Each row is a point on a landscape with many valleys, with its height.
From any point a ball rolls to the lowest of the 2 points nearest to it. It stops when none of these is lower. Distance is the straight distance between rows; heights are no part of it.
<135> h=56.1: [158  93 148 130 143  94  74 160  90 163 132  89 121 168 112  81 113 101
 143 173 107 117  95 111  95 133 138 108 110 159 130 149  99]
<428> h=40.6: [117 160 106 105 129 122 123 153  99 155 142  87 169 118 153 135 189 165
 116 119 108 147 119 134 126 156 141 107 142 119 122 166 111]
<639> h=43.9: [ 80 105 156 119 104 130  87 149 131  49 108 112 156  94 101 132 104 159
 160 113 170 206  72 120 146 168 173 103 152 101 183 136 159]
<829> h=37.7: [120 115  91 213  83 158 134  84 154 160 171 136 103 110 203 142 133 164
 138  93  95 113 171 139 112 104  86 115 141 104 133 152  97]
<1097> h=25.3: [ 83 151 111  77 142 127 102 178 100 115 121  96 134 134 120 130 141 162
 127 158 120 153 119 133 111 154 127 151 127 158 141 115 138]
<1161> h=63.2: [135  98 111 118 139 117 122 158 108  80 106 162 132 143  60 139  82  78
 117 126 185 137 117 124 136 112 115 131  95 122 150 143 169]
<1085> h=20.2: [129  95 106 140 149 151 122 144 144 109 106 160  70 152 101  86  39 146
 119 106 147 110 138 109 143  99 163 187 169 130 133  99 120]
<760> h=41.2: [150 177 101 183 131 161 155  96 143 161 137 133 121 123 168 120 155 117
 134  97  77  79 187 209 152  60 138 141 148 100 144 110 115]
<919> h=36.6: [137 136 124 202  98 133 137 116 180 175 175 130  79 139 160 127 153 121
 154  88  56  52 160 160 119 113 134 141 140 131 157 111 112]
<1331> h=36.8: [125 130 134  80 148 143 121 129 149 105 115 161 145 133 133 139 163 143
 118 109 141 136  96 126 167 178 127 119 160 117 142 135 126]
<446> h=50.3: [131 115 150 109 135 141 107 161 102 105 127 102 192 129 136 128 139 174
 175 147 125 199  80 132 145 157 152  70 130  79 163 199 130]
<955> h=58.5: [133 131 145  49 148 122 171 129 113  96 132 105 136 185 120 164 135  78
 153 158 218 154  74  74 124 148 105 138 126 128 102 183 171]
<1540> h=48.3: [101 150 140 107 141 171 144  62 183 110 122 174 130  96 151 147 138 146
 138 120 173 109 163 150 178 137 108 138 122 126 135  81 138]
<515> h=57.9: [ 81 115 181 131 149 139 102  74 141 118 112 145 122 127 154  78 137 128
 115 137 128  85 116 145 179 157 133 132 155 112 134  89 105]
<774> h=49.7: [143 121 117 134 145  82 149 184 132  75 142 115 113 103  39 103  45 115
 138 124 125 111 150 164 109 105 121 182 104 151 134  81 153]
<684> h=37.8: [133 118 109 123 100 135 116  98 151 173 145 194  95 161 182 123 191 120
 104 130  60 135 116 106 109 144  75 115 122 148 124 122 122]
<1642> h=51.3: [100 107 171  78 141 158 146 137 116  58  92 138 178 134 102 174 154 143
 156 157 190 152  91 119 160 144 158 113 113 115 164 150 143]
<166> h=37.1: [189 123 100 172 141 185 136 137 175 126 114 175  68 166 131 132  94 124
 174  88 102  81 159 163 130  91 142 170 170 129 163 102 120]
<798> h=41.5: [131 126 161 106 120  96 120  56 142 151 132 108 155 137 163 151 151  71
 133 144 180 140 120 105 111 131  88 111 106 122  90 150 132]
<306> h=43.7: [179 115  46 145 109 160 137 145 103 148 120 169 121 137 183 143 165 113
  76  98  85 140 142 130 110 100 107  92 114 147 103 170 124]
<704> h=37.2: [148 106  89 173  85 155 151 117 163 170 153 194  66 166 173 122 165 143
 107  97  49 113 133 106 113 139  87 124 145 132 125 133 122]
<61> h=36.7: [136  99  85 202  91 152 147 137 136 182 148 139  67 177 176 134 165 141
 107  90  62  91 142 101  76 119 121 150 139 153 110 144 101]
<855> h=54.9: [114 150 150 148 122  96 119 182 157  89 149 122  84  61  75  88  88 152
 129  98 119 122 113 126 141 168 178 135 147 151 152  74 147]
<1143> h=18.7: [ 86 122 145 121  85 114 136  74 177 112 146 178  94 130 138 155 120 116
 164 144 103 116 157 128  96 122  77 205  97 148 142  51 162]
<737> h=38.5: [121 139  98 175 118 149 122 116 136 174 156 108 120 120 175 123 151 173
 122 120 107 113 160 134 123 132  99  93 143 128 114 152  92]
<23> h=28.0: [107 162 148 142 144 152 136  70 146 169 129  85 139 143 181 126 117 164
 159 168 121  92 163 141 152 105 101 157 159 133  98  83  95]
<1684> h=37.3: [108 132 106 212  69 117 134  98 177 179 195 129  98 100 174 155 154 141
 144  68  84  83 175 136  92 136 117 132 125 114 138 129 113]
<777> h=42.3: [145 133 139  84 150 132 165 111 128 136 118  92 145 167 158 154 155 127
 122 133 176 126 106  93 138 158 116 123 156 129  75 177 118]
<1429> h=59.0: [127 130 187 138 139 105  92 189  87  86 128  59 120  96 100  85 161 118
 130 167  94 126  81 157 133 135 180 123  86 177 176 112 111]
<219> h=40.0: [146  88 110 145 138 177 135 111 143  93  93 150 112 154 122 162  63 132
 141 117 207 117 154 101 132 103 128 160 135 139 124 125 126]
<870> h=52.1: [153 147 113 193 119 109 125 181 167 157 182 104  84  94 115 124  81 155
 152  82  89  90 165 138  99 135 154 156 123 141 139  96 135]
<1715> h=26.9: [ 92  95 108 149 101 118 118 121 147 102 113 166  80 119 101 119  39 136
 115  91 178 150 146  82 123  97 144 178 167 116 116  95 152]
<1738> h=50.7: [141 163 142 133 166 128 100 165 102 139 148 103 134  77 122  79 113 173
 138 163  93 137 141 174 156 113 137 107  98 122 157 114 124]
<800> h=32.5: [185 114 158 109 174 150 146 176 156 121 117 154 135 144  66 136 112 176
 157 124 133 115 107 112 171 165 159  89 177 103 135 139 105]
<609> h=60.1: [108 169 154  43 154 129 187  96 111 102 105  48 137 170 146 173 159 114
 155 192 212 176  79  77 109 115 122 125 129 142  99 174 160]
<1236> h=51.9: [164  98 135 181 117 168 115  72 134 144 102 131 140 155 164 123 189 101
 122 154 117  98 118 136 152 108 109  55 144 148 128 147  69]
<1330> h=64.0: [ 89 118 110  86 100  70  98 167  95 109 147 110 137 122  95 145 126  83
 110 107 132 175 107 121  61 164 101 132  94 135 134 142 169]
<107> h=41.3: [ 96 136 186  87 148  94 160 142 101  68 123 101 176  93  65 114 104 135
 148 168 146 119 124 154 146 157 147 143 109 112 123 110 147]
<937> h=37.6: [114 164 113  27 146 100 143 146 106 145 117  71 138 184 113 151 140 107
 117 178 147 155 110 102  90 121  85 169 128 168  91 122 144]
<848> h=9.1: [191 142 109 103 150 156 148 106 154 145 111 133 140 175 141 186 135 118
 151 154 153 120 162 128 119  86  90 160 129 166 103 124 127]
<423> h=32.1: [ 93 126 124  47 138 136 109 149 143  90 119 124 158 153 137 131 155 154
 139 132 138 167  79 129 148 178 136 159 159 137 153 125 145]
<1240> h=61.4: [ 96 122  82  52 119 106 116 184 122  95 123 119  96 145  63 163  68 142
 140 132 164 203 118  97  78 147  78 135 127 161 132 132 160]
<1184> h=53.5: [ 98 186 123 129  92  96 148 185 170 104 174 145  81  62  94  96  75 163
 132 102  92 111 144 140 119 163 142 145 117 167 154  53 181]
<472> h=62.5: [109 120 159  84 149 138 139 106 110 115 115  81 135 151 124 139  68 130
 160 171 212 152 129 100 117 137  95 138 120 125  92 150 140]
<902> h=64.1: [ 80  79 150 131  81  78  70 123 109 125 129 131  86 145 119  95  65  82
 123 127 140 179  87  74  66 167 108 121 126 116 125 133 151]
<1621> h=42.9: [143 125 108 146 153 182 137 141 152 113 103 146 111 136 105 156 105 153
 141 119 166  95 167 128 145 120 148 152 130 159 136 112 124]
<669> h=43.0: [186  90  79 183 125 167 149 153 120 113 114 143 123 130 142 154 117 135
  98  75 157 122 136 106 146 143 133  70 147 115 108 199 114]
<1325> h=51.2: [146 134 124 147 144  98 134 177 153 135 158 106 108 114  86 114  64 139
 142 110 104  89 160 139  98 143 142 188 133 145 117  84 138]
<1692> h=39.0: [116 142 132 128 139 137 119 126 150 149 139 134 133 125 144 128 173 149
 118 110 113 105 125 134 153 175 119 102 151 130 130 136 107]
<400> h=52.9: [149 131 136 186 112  97 118 200 166 156 185 115  44 101 103  92 104 133
 118  71  70 100 127 121  97 143 168 150 112 160 143  92 125]
<1884> h=46.7: [167 148  98  97 138 105 139 147 155 179 156 124 140 154 128 168 160 122
 112 101 125 118 150 110  97 164 104 140 134 147  85 144 127]
<1188> h=32.8: [107 107 125 197  88 146 128  45 124 153 119 141 120 138 212 130 160 102
 105 115 100 107 147 133 113  81 117 150 130 115 112 128 103]
<789> h=44.4: [135 160 119 105 166 152 151 107  96 120  90 149 170 123 121 116 135 116
  91 147 144 125 153 174 175  80 134 145 120 104 120 126 141]
<459> h=11.5: [172 166  91 132 126 152 141 120 145 178 110 113 133 167 165 187 168 134
 129 153 120 120 158 108 107  96 100 131 133 188 102 123 108]
<1734> h=49.5: [128 138  90 120 115  85  92 136  74 178 164  88 161  65 123  78 155 114
 110 121  99 153 110 150  92  80 152  91  69 113 126 163 115]
<226> h=61.3: [153 113 104 169 118 119 111 147 120 154 134 115 144 112 122 158 161 115
 118  97 142 121 145 120 101 142 144  92  98 139 120 178 116]
<368> h=45.4: [123 157 116 121 156 166 152 171 133  97 115 127 131 107  70 160 124 165
 149 151 153  96 172 152 146 125 155 148  96 172 152  97 140]
<839> h=29.9: [ 97 147 158 185 131 120 119  75 133 182 150  59 135 123 169  87 123 151
 153 158  90  75 157 156 141 106 128 142 153 120 110  92  72]
<856> h=40.8: [128 167  89 163 117 168 146 102 132 169 139 169 105 127 194  92 169 137
 102 119  54 109 158 179 154  75 109 116 129 116 143 116 133]
<1846> h=14.3: [108 180 125 153  74 104 119  83 151 185 146 101 135 120 167 171 159 115
 157 163  82 128 164 121  70 104  96 146  94 171 124  71 128]
<1049> h=49.3: [ 94 110 123 153 100 142  89 130 162  94 104 198  85 102 124 153 134 132
 113 105 145 148 122  97 122 149 124 115 115 156 171 103 148]
<467> h=47.6: [137 176 137 106 162 154 138 165 105 120 102 120 173 109  92 154 153 170
 148 185 128 134 149 150 158 115 143 110 102 146 149 121 133]
<1864> h=31.4: [104 107 119 157  98 169 158  53 131 142 113 158  88 161 228 128 140 144
 115 133 100 126 146 110 119  97  88 181 138 126  92 116 123]
<1733> h=58.7: [150  81 158 123 138 137 116 133  86 104 104 134 158 190 141 105 169  76
 126 133 138 109  46 112 171 152 164  95 153 114 143 183 117]
<817> h=38.7: [113 147 186  71 159 100 186 181  96 107 126  92 188 123  69 138 112 154
 156 173 127 122 125 139 139 145 174 142 119  93 112 143 138]
<280> h=61.8: [140 105  83 178 115 111 115 151 114 175 157 108 119 119 142 126 125 117
  96  71 119 112 152 118  71 119 147 139 110 124 100 168 115]
<494> h=47.4: [172 137 120 157 161 144 163 124 125 137 136 148 162  93 116 110 151 132
 101  94 119 112 156 183 179 112 149  86 128  64 123 173 119]
<60> h=44.6: [ 71 110  85  61 130 139 110 142 114  62 102 192  97 135  96 117  98 140
 100 142 146 176 113 122 143 110  98 154 120 142 173 104 146]
<657> h=62.9: [101 121  81  49 116  93 115 181 116  94 129 143 121 157  94 166 134 100
 105 111 142 185 102 110  81 148  78 154 111 146 140 135 174]
<1027> h=41.8: [186 166 119 148 150 153 152  79 134 148  93 136 158 155 138 131 145  81
 142 130 103  94 168 198 151  55 144 158 152 103 128 100 114]
<1824> h=55.8: [ 99 130 138 147 121  96 102 103  98 160 140  80 154  98 143 102 127 119
 122 139 127 127 143 137 105 131 133 115 104 118 107 141 113]
<1020> h=42.2: [183  76  89 198 116 177 148 102 124 120 124 129 122 137 183 124 111 128
 115  99 127 101 150 141 150  98 103  88 159 105 106 178  91]
<439> h=34.6: [165  99 117 187 131 127 124 104 124 168 137 111 122 153 149 101 137  93
 118 104  97  77 144 157 122  88 145 140 146 115 116 150  87]
<828> h=13.2: [158 143 100 115 130 138 133 116 151 116 129 146 144 126 123 194 106 121
 170 148 141 128 188 158 105  71  76 181 105 146 146  95 151]
<441> h=62.4: [125  80  93 158 103  92  99 136  96 171 166 126 104 133 149  83  95  96
  94  78 109 138 117  97  59 121 130 132 106 100 101 171 125]
<634> h=56.9: [166 115 164  83 156 146 186 135 103 116 111 146 161 193 102 161 129  75
 148 162 191 109  94  88 154 125 136 122 119 114 103 178 146]
<98> h=45.8: [105 115 153  97 130  97 174 139 128  63 128 100 147 102  34 154  43 129
 177 150 200 147 140 124 116 151 101 130 101 130 109 114 157]
<1777> h=28.6: [110 113 119 105 131 158 154  80 128 148 113 127  87 189 205 122 106 151
 119 159 126 126 140  94 107  99  83 204 150 148  71 114 117]
<910> h=51.4: [135  95 113 163  99 127  88  82  99 159 109 126 134 148 173  92 181  83
 101 150 103 118  85 118 128  99 126  65 119 150 126 166  75]
<1869> h=24.2: [132 138 113 115 105 119 149 105 202 113 158 194  97 122 103 150  73 116
 163  91 115 100 171 142 124 117 119 208 150 120 147  49 155]
<1077> h=49.0: [148 162 128 140 169 164 119 172 114 130 128 122 142  91 115 123 139 196
 145 145 114 134 141 156 171 133 146  81 118 119 161 147 121]
<501> h=49.8: [134 153 170 121 120 125 144  70 117 150 109 101 198 113 141 162 200 126
 137 171 147 145 108 120 154 125 138  51 117 106 121 157  95]
<1012> h=35.9: [176  99 133 189 142 155 123 105 150 128 124 139 100 156 152 125 100 108
 159  88 105  70 154 171 127  87 144 169 173  97 144 124 100]
<1827> h=19.2: [127 114 124 198 153 131 122 148 117 131 141  95  99  93 134  96  65 147
 111  83 137 108 164 151 122  96 164 170 119  97 125 133 123]
<86> h=17.8: [158 114 114 129 118 138 121 127 173  79 131 163 124 111  76 176  61 133
 202 148 152 129 168 144 117  97  85 150 108 159 171  62 145]
<1387> h=56.7: [130 132 170 158 138 104 104 187 127  98 154  94  94  63  96  82 117 129
 116 109 109 119 107 154 134 153 181 131  96 151 162 106 122]
<1180> h=58.2: [ 85 139 103 116 105 115 107 190 134  93 132 123  76  94  70 126  61 174
 151 139 125 169 135 107  84 153 117 135 126 181 150  82 152]
<927> h=25.4: [ 91 121 141 168 151 128 126 134 120 102 119 125 111  87 113 100 117 123
  81  80 150  92 144 152 155 134 182 163 118 105 135 121 136]
<1403> h=56.8: [124 146 155 144 130 111 115  85 114 143 111  99 171 113 127 129 137 103
 132 171 131 119 148 146 134  94 126 131 103 133 119  98 120]
<1058> h=12.8: [147 175  99 140 106 133 110 124 149 193 139 127 132 144 159 168 185 132
 139 153  84 120 155 120 104 114  98 103 108 185 133 104 116]
<1222> h=36.9: [130  95 101 151 119 170 123 115 146 103  96 168  95 132 163 148  80 157
 113  98 182 145 137  82 135 131 114 121 155 134 113 138 126]
<95> h=44.2: [168 123  63 115 118 165 131 142 128 130 109 193 112 151 174 164 148 123
  92 119 109 152 148 114 106 106  82 127 110 162 113 143 149]
<185> h=41.7: [101 168 106 119 106  90 122 154  88 176 141  43 170 112 117 140 197 125
 106 112 102 133 108 117  81 145 184 117 118 145 118 142 103]
<237> h=43.8: [ 99 126 178  85 138  79 164 134  98  86 143  83 167 112  56 115  53 111
 163 162 172 143 121 135 118 167 117 140 111  98  99 130 161]
<742> h=50.5: [ 71 143 127 108 101 146 138  72 199  95 142 189  97  83 122 141  82 160
 151 116 176 130 163 116 158 139 117 150 131 137 151  46 150]
<1245> h=54.3: [ 84 143 178 115 141  90 121 100  75 134 130  74 184 101 129  83 133 119
 119 155 135 130 114 150 153 136 162 118 118  81 115 141 123]
<743> h=64.4: [112 107 142 111 130 153 103 133 115 128 111  74 106 157 141 148  77 157
 156 142 191 166 113  76  93 183 114 108 150 145  99 174 118]
<247> h=43.2: [109 143 167  68 130  89 141  87 145 111 136  87 147 111 119 172 141  90
 146 148 196 164 131 119  93 161  86 121  94 129  97 139 162]
<1349> h=24.8: [113 141 144 107 145 144 149  58 128 144 101  87 132 161 189 134 116 129
 123 164 172 119 145 113 132  89 103 176 146 136  71 113 109]
<1680> h=48.2: [140 182  86 139 154 138 137 175  99 173 140 111 123 113 133 105 158 140
  82 109  84 111 158 166 126  86 159 138 113 134 128 125 128]
<1310> h=60.9: [ 82 157 173  84 134 137 159  97  74 124 123  32 142 140 134 165 103 117
 164 186 213 187 111 103  98 137 118 110 114 115  90 188 158]
<663> h=39.8: [115 134 132 221  78 121 124 125 177 147 176 166  50  81 149 113 137 130
 119  60  69 104 148 147 119 116 152 132  85 117 181 101 153]
<1018> h=35.8: [160 117 102 213 119 168 136 151 161 162 133 134  63 167 152 136 159 121
 126  84  81  65 158 140 108 110 151 139 143 161 143 133 101]
<210> h=49.1: [162 117 157 131 133 145 146  74 143 138 139 140 180 113 144 142 182 138
 139 137 145 126 121 138 168 145  97  36 140  86 118 174  89]
<1210> h=47.8: [120 112 151  99 139 156 111 167 126  59 105 136 181 108 102 149 126 182
 172 137 156 195  85 130 162 151 165  94 134  92 186 153 150]
<1667> h=46.3: [148 148 146 134 174 147 155 139  92 115 100 138 153 110 113  92 165 112
  85 113 119 113 127 185 187 100 188 118 122  78 139 163 126]
<1397> h=40.9: [157 119 136 132 130 122 145  69 159 160 136 117 145 151 173 151 156 108
 123 116 154 109 137 115 132 134  90 117 145 121  83 152 103]
<165> h=56.5: [108 146 137 148 107 118 104 186 157  75 135 135  70  67  65 100  62 170
 160 136 134 145 124 110 134 135 153 113 136 187 169  59 148]
<1424> h=39.6: [111 138 156  58 132  74 118  73 129 147 150 125 163 129 160 114 158  80
 107 129 147 150 100 130 130 161  91 127 130  93  94 145 141]
<169> h=55.4: [141 127 145  84 137 148 173 153  76  91  85 129 180 205 107 172 175  68
 131 170 171 133  62 100 158 115 161 127 124 131 138 176 151]
<1645> h=38.8: [107 121 111 179  99 100 115 143 149 149 163 165  75  85 130 109 114 130
  97  71  85 140 144 117  90 130 138 149 102 105 141 107 152]
<284> h=60.8: [172 117 124 135 136 125 142 156  83 150 126 114 171 152 118 145 150 110
 126 133 146 124 111 108 130 129 156  84 113 115 111 208 119]
<1761> h=42.8: [140 161 109 132 149 176 148  86 133 118  85 161 144 135 137 136 135  97
 128 139 131 101 182 190 157  52 134 174 123 128 137  86 140]
<1593> h=42.5: [150 115 164 141 121  79 112  96 156 142 160 138 176  76 104 129 148 103
 144 112 130 116 135 147 136 172 127  77 104  94 128 137 116]
<1358> h=37.4: [107 113 125  77 112 104 114  90  99 121 135 134 162 148 201 100 170  85
  84 111 127 158  72 118 144 155 105 111 150  94 107 170 130]
<1483> h=30.8: [ 63 111 138 140 125 116 106 127  93 105 110 126 124 117 150 102 156  97
  63  84 140 109 108 134 136 146 171 157 124 113 134 143 140]
<419> h=60.0: [ 88 131 103  94 114 121  98 196 111 103 124  89  98 119  76 164  80 163
 155 147 140 194 130 110  55 173  98 119 116 184 141 126 153]
<76> h=31.5: [ 95 131 150 161 113  93 103  73 126 187 154 110 123 119 170  70 139 113
 129 153  57 101 134 148 111 100 123 148 118 123 120  83  99]
<1169> h=39.2: [127 103 115 143 133 166 110  95 126 117 110 170 115 124 191 113 110 149
 105 125 136 143 135 122 153 126  86 107 139 114 116 140 118]
<1083> h=53.7: [164 106 145 171 114  97  91 199 138 146 173 118  50 115 103  85 124 101
 117 112  66 121 105 128  79 122 154 144  73 181 156 102 113]
<1398> h=41.4: [111 115  76  74 129 161 130 138 121 112 111 213  81 160 143 103  95 156
  94 143 106 169 122 104 122 110  86 174 134 140 128 110 147]
<551> h=44.1: [131 135 199  98 138  94 143  94 156 115 152 138 187  71  99 148 139 131
 162 133 151 140 128 138 149 188 123  79 112  77 118 125 138]
<1624> h=59.8: [143 100 162 143 125 154 143 135  74 114  94 106 181 179 142 131 193 104
 140 159 127 117  56 110 168 121 190  64 141 113 145 201  97]
<656> h=41.1: [159  89 127 180 139 148 106  85 112 135 121 129 145 133 173 108  89 124
 139 131 147 125 140 135 141  93 103 100 126  97 116 163 108]
<1549> h=59.9: [ 79  97 152 139 131 142  96  93 145  96  99 195  84 119 140  80 108 120
 101 124 126 118 116 131 158 127 130 155 132 117 151  83 133]
<1218> h=65.2: [ 85 101 154 105 107  68  95 134  91  91 126 110 142 136  91 117 121  48
 125 146 149 140  90 123  96 157 102 125  89 143 140 127 162]
<1897> h=39.1: [124 143 103  76 140 141 122 128 131 148 129 199 107 154 171  96 153 141
  89 131  74 139 115 135 139 133  88 142 143 128 126 113 140]
<1374> h=51.0: [ 92 114 155 171 104 111  70 132 156 105 132 166  87  71 125 110 142 122
 114  92 114 140 103 114 139 167 152  96 121 132 177 102 134]
<232> h=29.0: [161 121 138 122 141 123 132 146 173 142 134 133 126 123  86 139  81 176
 153  98 170 140 123  82 154 171 129  92 204 104 102 129 113]
<880> h=48.1: [136 121 122 123 143  99 168 167 131  78 131 118 145 104  31 157  64 122
 146 126 170 116 169 144 119 126 128 162  98 135 120 110 159]
<1471> h=57.2: [ 91 114 169 122 134 111 147 123  95 119 100  65 147 167 103 144 120  88
 126 151 190  89 120  97 121 147 157 166 120 146  91 132 131]
<579> h=46.2: [110 161 166  87 143 129 139  80 162 106 134 145 170  75 120 153 141 141
 148 150 168 133 157 153 160 151  99 121 103 116 124  89 147]
<1132> h=55.0: [160  94 134 147 137  95  75 204 101 134 139  90  88 145  91  92 105 105
 130 146  98 124 103 116  75 129 143 129  88 180 150 130 114]
<357> h=55.9: [ 88 123 203 101 150 110 124  81 115 127 124 100 173 122 141  92 146 130
 131 148 140 107  99 144 179 170 142 120 154  84 109 124 106]
<799> h=43.4: [194 108  71 142 119 169 151 130 117 119 112 157 145 130 170 163 183 115
  91 102 126 129 132 130 153 130 107  52 136 134 108 191 114]
<1615> h=61.5: [121  80 135 130 135 133  98 110 129  81  92 196 108 139 103  97  90  68
  93 112 159 122 113 130 150 109 131 139 121 115 150 114 153]
<555> h=48.0: [189 134 115 166 156 146 130 104 147 145 152 153 157  91 134 112 108 141
 143 105 111 123 172 192 165  92 112 100 130  66 141 143 119]
<343> h=60.3: [133 123 140 136 107 136 167 139  67 121 115 111 200 143 142 159 189  95
 128 135 144 142  74 104 152 119 190  70 116  90 131 218 121]
<224> h=52.5: [141 128 165 130 161  96 115 130  91 146 154  92 166  83 109  61 115 143
 138 153 110 132 116 162 158 123 159  88 106  75 130 163 106]
<236> h=35.2: [112 150 112  87 132 112 132 148 116 146 112  73 123 174 104 163 118 128
 139 189 140 134 153 109  73 106  85 174 111 195  96  94 129]
<1322> h=41.0: [161 108 151 157 129  76  98 110 181 146 168 156 133  88  98  92  96 106
 137  88 106 114 128 141 139 157 126 107 147  92 130 102 121]
<1039> h=40.7: [134 193 112 110 122  94 140 135 124 186 116  71 162 146 106 166 188 111
 101 152  99 117 123 110 107 135 154 135 130 167 111  96 106]
<326> h=63.1: [106  77 122 155  91  98  82 118 110 158 143 150  81 136 149  81  79 127
 107 109 103 177 104  75  66 143 111 122 122 102 114 149 131]
<522> h=39.5: [110 178 123  51 130  94 133 143 102 163 117  52 168 171 129 149 175 121
 105 161 111 153  91 108 103 144 136 156 152 152 105 114 121]
<222> h=65.6: [ 95  97 163 116 119  74  76 134  99 105 139 108 132 122 113  78  99  83
 125 131 133 147  79 122 110 171 139 121 115 108 142 137 143]
<904> h=52.3: [ 87 160 130 109 108 119 130 126 185 105 150 187  97  88 106 113 104 141
 137 118 116 102 145 142 154 163 126 143 123 146 161  49 164]
<1650> h=44.5: [123 165 157  65 114  62 147 107 143 126 134  82 170 122  90 185 182  75
 131 159 153 149 127 120  93 153  96 125  93 158 103 115 153]
<1787> h=45.5: [150 173 148  76 136  94 173 121 144 141 126 113 186 119 103 201 198 109
 125 140 158 140 138 119 124 143 132 117 101 129 103 144 142]
<1732> h=38.4: [ 74 111 158 128 121 127  87 133 120  80 107 114 123  85 114 102  72 163
 134 115 177 173  98 109 149 166 159 112 166  98 148 121 139]
<646> h=35.6: [148 134 179  73 172 136 182 173 140 116 129 147 174 122  77 159 106 186
 165 143 141 125 127 119 155 160 163 110 140  77 120 152 123]
<330> h=45.9: [184 145  90 104 166 150 125 207 126 136 115 151 122 149  87 144 138 144
 117 124 118 121 136 132 130 137 145 130 128 158 144 147 138]
<514> h=13.4: [138 127 114 169 161 160 128 163 136 139 134 139  56 136 136  74  60 167
 116 101  99 106 147 144 144  88 150 178 151 115 141 110 119]
<1768> h=53.9: [107 119 151 110 128 147 146 151  82  78  71 104 166 165  83 195 169 107
 137 175 189 131 103 106 134 116 153 116  91 162 149 156 144]
<10> h=33.8: [139  93  97 195 107 142 139  88  99 166 122 122 103 162 193  84 147  95
  86 112  70  94 132 144 110  61 138 145 144 122  99 142  89]
<1275> h=48.9: [135 135 150 130 160 190 148 105  95 113  82 112 158 145 162 111 167 171
 116 167 127 111 110 147 202 121 136  77 168 115 120 148  86]
<861> h=33.3: [ 97 121 146 118 127  89 100 121 114 172 162 147  97 131 147  55 133 124
 101 139  45 123 119 134 100 133 116 163 114 116 124  90 134]
<1550> h=21.8: [107 130 136 144  79 100 143  98 173 103 163 172  82 103 124 140  57 135
 186 114  87 105 157 134  94 120 112 218 134 118 157  43 167]
<1421> h=47.5: [ 55 122 112 104 104 125 106 131 136  83 114 186  88 107 112 137 125 136
 113 144 124 165 131 120 110 135  88 151  86 155 167  86 162]
<908> h=35.4: [106 102 131 117 119  95 118 127 130 164 149 178  71 153 128  62  95 140
  95 118  63 146 105  96  92 146 108 189 140  98 112  89 149]
<606> h=47.3: [149 166  95 111 168 128 140 210  80 147 123  90 145 135  93 128 159 143
  89 120 104 119 136 146 121 114 176 150 117 141 128 146 135]
<1111> h=55.5: [ 95 138 178 130 127 125 176 119 102  92  79  74 170 129  75 187 146 113
 141 177 190 103 140 112 127 114 162 134  91 157 110 114 130]
<571> h=50.8: [150 131 125 111 148 148 116 152  74 132 124  90 186 126 153  98 162 181
 145 169  95 167  85 150 166 119 145  63 140  95 151 196  97]
<200> h=44.8: [181 146  78 101 153 165 114 162 126 129  98 183 130 153 121 149 148 119
 114 152 113 141 150 147 131  99  96 116 107 165 147 131 145]
<1460> h=39.7: [208 111 125 176 140 102 108 135 172 141 164 161 105 106 104  93  72  99
 136  73  94 123 141 167 137  89 140 132 151  74 151 120 121]
<424> h=50.6: [129 131 137 140  92 123 107  64  90 155  97  92 178 140 165 140 188  87
 125 174 151 149  76  95 135 117 130  49 116 140 121 168  84]
<1786> h=38.6: [194 115 107 161 139 136 131 138 187 129 123 186  90 137  89 121  68 109
 142  60 123 109 149 144 145  93 153 158 191  96 137  98 134]
<505> h=22.8: [149 118 132 144 114 139  98 128 189 110 124 166 107  99  83 150  72 158
 182 134 161 140 144 101 134 133 120 106 146 154 152  67 138]
<394> h=34.8: [ 82 104 131 129 109 113 119 109  91 106 129 111 164 133 179 102 181  93
  80  79 139 132  71 129 153 167 162 118 150  89 128 182 129]
<876> h=47.1: [134 114 136  86 157 200 186 117 131  80 102 120 152 152 168 142 168 189
 125 128 152 117  98 126 204 160 131 100 197 112 111 161  98]
<1385> h=48.5: [190 121 114 161 130 157 129  72 159 154 154 157 162 117 159 121 149 136
 147 135 107 116 153 174 163 101  71  59 148  94 133 153  89]
<1167> h=37.5: [112 125 111 129 106 103 107 165 134 149 155 191  55 114 115  79 114 152
  84  92  59 168 104  97  99 133 125 154 124 103 148  94 165]
<216> h=44.7: [131 117 129  63 159 167 189 139 135  94 115  98 134 170 158 156 134 179
 131 111 178 131  92  89 165 178 149 145 190 121  88 182 113]
<1890> h=48.8: [151 154  85 139 138 118 110 141  89 173 141 117 149  95 134  98 161 116
  85 123  92 141 139 159 118  75 142 104  89 123 133 151 119]
<1729> h=49.9: [138 154 101 128 138 172 141 124  75 127 108 100 171 123 180 103 183 175
 100 158  93 146 103 159 189 108 134  64 165 110 130 169  90]
<645> h=46.0: [182 159 110 107 134 107 162 132 147 174 136 128 172 140 111 189 206 102
 109 108 131 115 141 123 126 146 133 106 125 139  94 159 116]
<1342> h=40.2: [126 171  67 110 138 178 149 148 111 140 121 189 106 129 185 106 167 151
  74 108  70 129 144 160 155 107 114 127 137 130 131 124 147]
<1585> h=31.3: [100 128 102  80 140 130 124 182 120 103 110 112 106 160  74 145 115 144
 141 173 135 117 135 120 105 139 110 167 113 208 139  92 125]
<915> h=31.8: [ 73 113 124 143 100 127 100 132 139  99 104 149  85  84 108 120  67 164
 118  89 189 168 131  73 136 132 159 126 182 123 123 107 143]
<1580> h=16.2: [105 143 140 144  69 100 132  91 148 133 150 141 112 133 150 174 140 107
 183 161  71 110 160 139  67  98  78 201  89 162 147  51 156]
<1213> h=26.2: [157 129 142 139 107 120 109 134 198 139 135 148 113  94  80 156  79 169
 182 103 172 150 142  76 141 152 127  80 193 135 115  85 131]
<1458> h=57.3: [149  98 151 110 142 112  88 132  91 155 117 102 143 193 138  83 153 101
 124 162 109 112  70 109 135 150 137 105 153 143 123 159  91]

Where does a ball stop that starts at each point below?
<1890>: <1222>
<1733>: <848>
<1650>: <514>
<446>: <514>
<224>: <1222>
<1161>: <848>
<1642>: <514>
<1184>: <1349>
<222>: <848>
<1218>: <855>
<1429>: <848>
